Each row is a point on a landscape with many peaks, with its height.
From any point a climber takes the steepest step (rise divided by distance) to one of its 2 nearest points. It stops when none of these is higher. Distance is the straight distance between rows; heights are no part of it.
<859>: [ 38  20  15   2 -40  23  30  -9  64  11 -24  33  12  34 -25   1  19  11
 -21  12  14]  height 115
<81>: [-48 -25  24 -33 -10 -22 -31 -30 -28 -13 -12  -6  13  44  16   4 -17 -29
  -9  18  18]  height 492
<391>: [ 17   8  43 -20  -8 -16 -15  -8   2   7 -12  13  15  17 -67 -11 -17 -16
 -10 -11  21]  height 827
<747>: [ 16  30 -52 -14 -68  34  42 -19  53  18  12  12  13  -3  -8 -24  33  36
 -11 -15  -7]  height 635
<860>: [-40 -34 -46 -28 -24  -9  -2 -22 -28  21  -5  14  25 -17  39  -9   9 -16
  23 -32  -5]  height 645
<793>: [ 50  25   2 -25 -44   9  27 -17  35  29 -17  12  30   7 -89 -22  16  20
  -9 -27   3]  height 59
<828>: [-47 -35 -15  41  11 -14 -11 -12 -54 -11   1 -12   1 -20  29 -18  11   7
   4   2 -25]  height 199
<732>: [ 36   6   3 -33 -32  15  27 -12  54  23 -11  48  28  46  15  -5  13  -4
 -10  13  25]  height 151
<481>: [  4  28 -21 -23 -55  16  20 -33  12  34  35 -23  34  10 -47 -47  44  24
  -1 -19 -35]  height 652
<821>: [-24 -15 -25  10  24 -22   8  10 -48  59   9  -3  12 -33   6 -24  43 -26
  14 -32 -38]  height 562
<528>: [  3   1   2  -9  48  -2  -9  29  12 -35 -10   7 -29   5  58  62 -36  -2
   3  15  43]  height 276
<609>: [ 16  45   9 -23 -46  13  16   2  65 -17 -36  -6 -20  24 -20  24 -30   8
   7   9   5]  height 70
<381>: [  4 -20 -29  56 -24   3   3   5 -17 -16  19  15 -18 -43 -40 -22  11  33
   4  10   0]  height 168
<40>: [ -1  21  11  -2 -34  19   4 -14  23  17  28 -44  13  15 -13 -12  20  -3
   2  -7 -41]  height 520
<176>: [ -6 -27  20  38  38 -12 -11  15 -45   8  -2  39  -3  -3  -7 -21  15 -10
 -20  31  21]  height 517
<845>: [ -5 -13  50 -28  -9 -36 -31 -17 -12 -15 -20  19   2  23 -56   0 -32 -13
 -27  16  40]  height 665
<618>: [  7  29  22  13  20  14  -9  10   5 -33  17 -54 -28 -25 -15   8 -16   9
  -3 -16 -20]  height 737
<462>: [  6  -3  20   2  -4  23   0   2  26  21  23 -14  25  54  47   5  24 -19
 -15  34 -13]  height 483
<363>: [  3  18  44  12  74  -9 -14  -8 -65 -24  21 -44 -22 -37 -39  -8  -4  34
  -1 -16 -25]  height 408
<84>: [-11  -3 -23  21  48  13  -3   6 -30 -40   0 -41 -34 -66  42  19 -11  17
  -1 -33 -20]  height 323
<781>: [  8   1  35  15 -20   9  -5 -13  24  -3  -3   7   5  39 -16  -6   0  -2
 -25  40   1]  height 278
<51>: [ -9 -20  -9  -4 -27  14   3 -12   3  27  15  18  31  38  48 -18  31 -14
  -3  25  -2]  height 573
<809>: [ -6  18  26 -14 -25  10  -7 -14  21  -4  10 -39  10  37  15   7 -12 -16
  -5   3 -27]  height 450
<506>: [ 32   6  -6  59  -2  19   7  23  27 -32  15   1 -38 -39 -32  -5  -5  39
 -20  19   7]  height 145
<428>: [-11  -9 -18   9  56  -2   3  15 -20  41  17 -31   2 -33  57   3  35 -30
   1 -25 -45]  height 466
<201>: [ -8  -3 -25  30  23   6  -7   3 -23 -36  20 -42 -29 -71 -12   0  -5  25
  14 -39 -27]  height 295
<847>: [-10  23  16  31  22   2 -10  -9 -31 -21  42 -63  -2 -26 -52 -17  -5  35
  12 -11 -53]  height 759
<16>: [-16 -26  31 -20  15 -16 -19 -12 -30  14  -6  18  23  38  20  -9  -1 -47
  -6  10  17]  height 427
<204>: [ -8  -7  23   8  49 -20 -21  -9 -56 -19   2 -13 -12 -31 -40 -10 -20   6
   0 -21  -4]  height 462
<677>: [ 46   1  18 -15 -15  -2  -1   6  21  18 -19  37   6  -7 -59  -6  -4 -21
  -9 -21  33]  height 658
<425>: [-16 -11  17  34  -9   0 -14 -10 -10 -14  14 -13   1  35  -6 -21   5  12
 -22  41 -15]  height 244
<576>: [ 26  -4  46  14  -8   6  -6  -1  22  27  -5  32  13  51 -20 -17  20 -16
 -38  42  16]  height 330
<220>: [  6  -4 -13 -13 -41  17  11 -14  24   2   2  13   9   6   5  -4   4   2
   8   5   9]  height 674
<134>: [ 31  46   1 -23  -4   4  23  25  80   7 -34  12  -7  50  35  43 -28   5
  18  38  17]  height 266
<741>: [  1  -3  25  40  39 -34  -4  25 -70  19  14  17   8 -12 -62 -32  15   9
   3  -3 -24]  height 611
<863>: [-37 -27  25  -5  44 -38 -30 -12 -70 -37  -6  -4 -17 -17 -21  -3 -22  -2
 -15   3  12]  height 505
<445>: [  2  40 -29 -31 -58  17  21   6  52 -25 -31  -1 -26  -1 -10  26 -42  15
  26  -3  13]  height 93
<531>: [-40 -30  36 -20  18 -38 -34 -21 -42 -35  -9  -6  -5  16  -9   3 -28 -14
 -28  20  23]  height 554
<843>: [  2 -11  20   7  57  -5 -13  20  -9 -35  -1   1 -29   2  44  42 -15  -7
 -21  24  30]  height 320
<840>: [ 34 -21  23   8   2  -7   2   6  -3  35  -7  51  17  20 -22 -25  19 -21
 -18  22  29]  height 391
<305>: [ 27  32  -2 -31  15  -3   2  34  46 -17 -36  17 -32 -11   1  51 -56 -20
  12 -10  42]  height 188
<407>: [ 29  29 -17 -29 -42   5  10  13  51 -18 -30  10 -21 -27 -47  20 -41   5
  21 -30  33]  height 117
<199>: [ 36  30 -28 -39 -16  10  33  24  78  12 -30  39  -8  23  42  42 -28   6
  34  17  30]  height 231
<397>: [-30 -32 -43 -43 -30   2  -3 -27  -2  10   5  14  25  13  63  11   2 -15
  28 -17   6]  height 694
<285>: [-32 -13  31  45  13  -9 -14  -9 -53 -17  21 -30  -1  31   0 -24  22  18
 -22  49 -27]  height 225
<341>: [-31   1  37 -27 -22  -8 -23 -30 -11 -12   4 -33  17  63   3  -1 -14 -20
 -12  23 -13]  height 438
<616>: [  2  29   3 -32 -31  11  14 -27   9  49  26 -38  34  22 -29 -38  35 -12
   0 -23 -36]  height 591
<79>: [ 15 -22 -20  18  40   5  -1  17  -4  19  11  -3  -6 -36  42   8  20 -21
   3 -22  -6]  height 406
<583>: [-31 -14  -5  20  53 -21  -4  11 -60  38   0 -20  10 -27  42 -13  31 -24
   8 -28 -52]  height 518
<143>: [ -4   6 -34 -47 -53  21  16 -13  36  -2  -7  14  12  18  24   2  -8   6
  21 -18  12]  height 771
<371>: [ 16  11  23  18   4  23   9  13  52   2  11 -11  -4  53  49  28   4  -1
 -21  45 -11]  height 401
<6>: [-25  21 -49   3 -10  12   9  24  30 -50  -8 -33 -36  -3  61  54 -37  22
  31  12   3]  height 477
<642>: [ 30  20 -22   2 -50  23  25  -2  48   8   0   2   0 -17 -23  -4   9  17
  -1 -10   0]  height 586
<486>: [-18  25  26   5  18  -6 -20 -15 -22 -48  21 -71 -18 -20 -38   7 -25  24
   6 -26 -26]  height 686
<719>: [-22 -35  14   5  59 -18 -21  -1 -40 -28  -4   9 -15  -1  56  30 -10 -12
 -23  15  26]  height 364
<193>: [  0 -22 -15  21  65   4  -3  18 -28 -10   3  -9 -22 -60  44  14   1  -7
  -1 -29   2]  height 361
<61>: [-19 -34 -66  29 -13   1   3   2 -29  -7   4  11 -14 -72   5  -9   1  14
  29 -24  -1]  height 183
<87>: [ 24  32  21  -4   4  13   7  23  59  -6  -4 -12  -8  38  32  37 -14  -7
   0  23   7]  height 329
<377>: [ 36  12  -8 -20   1   2  -1  30  32  -6 -18  17 -21 -37 -28  26 -35 -16
  11 -36  34]  height 144
<212>: [ -3 -24  16  -7  21 -16  -9   5 -34  41  -8  48  29  25   3 -21  19 -45
  -5  13  23]  height 446
<795>: [ 38  15  24 -13 -46   8  19 -28  45  16 -28  27  24  29 -68 -17  11  14
 -18   1  13]  height 83
<112>: [  3  13   7  21  -7  20   1   9  22 -34   9 -38 -25   0   4  10 -11  19
  -4  23 -15]  height 610
<345>: [  8  26 -30  -5 -72  26  30 -33  35  22  23   6  28   9 -43 -43  37  44
 -10  -5 -18]  height 717
<293>: [-34 -23  17  17  73 -20 -19  -2 -66   4  -8  -8   2 -13  47  -6  10 -23
  -2 -11 -23]  height 459
<31>: [-41 -42 -41  29  -9  -2 -11 -12 -30 -26   6   1 -13 -31  22  -2  -1  17
  10   3  -9]  height 191
<796>: [ 43   5 -22 -50 -15   7  25   3  62  36 -15  67  34  19  31  14  11  -8
   0  -7  47]  height 178
<731>: [  1 -19  39  25  36 -32 -13  15 -61  12  -1  27   0   5 -46 -29  12  -4
 -13  19   7]  height 567
<47>: [-28 -22 -37 -25  -1 -20   1  -5 -44  52  -4  18  23 -28  16 -26  30 -24
  23 -42 -15]  height 602
<627>: [ -2   7  20   6  27 -22  -1  14 -54  36  23 -10  13 -16 -56 -32  17 -13
  12 -30 -32]  height 651
<167>: [ 14 -11  -4  50   2  -4  -8   7  -5 -43  10   7 -31 -39 -52 -10 -11  49
 -15  14  12]  height 158
<239>: [-36 -42   0   5  40 -25 -23  -3 -49   4 -11   9   8  -7  53  12   1 -30
   1  -8   3]  height 410
<353>: [-15   3 -26 -53 -34  16   6 -16  26   7   7  -4  25  31  56  16   2 -11
  29 -15   4]  height 792
<878>: [  6  21 -12 -31  22 -12  -4  35  30 -31 -34  18 -31   2  40  70 -56  -9
  24  14  50]  height 232
<488>: [-12  12   9  15  27  -7  -5   0 -41  15  28 -48  11 -18 -40 -31  15   1
  18 -18 -49]  height 699
<144>: [ -3 -43 -51  48 -17   3   6   9 -28   1   1  46  -9 -51  -9 -22  15  20
  10   6  22]  height 175
<543>: [ 49  31 -28 -47 -23  21  34  20  81  28 -29  51   5   8  18  26   0   1
  13  -9  39]  height 204
<308>: [-41 -14  12  43  10 -13 -13  -4 -57   3  17 -24  16  13   6 -35  29  12
   3  20 -48]  height 211
<265>: [  5  20 -31   6 -20  26  11  22  40 -31   1 -25 -29 -14  31  34 -23  16
  12   5  -1]  height 529

Where does a climber stop that starts at each point below?
<144> => <212>
<176> => <847>
<732> => <353>
<445> => <353>
<371> => <353>
<84> => <353>
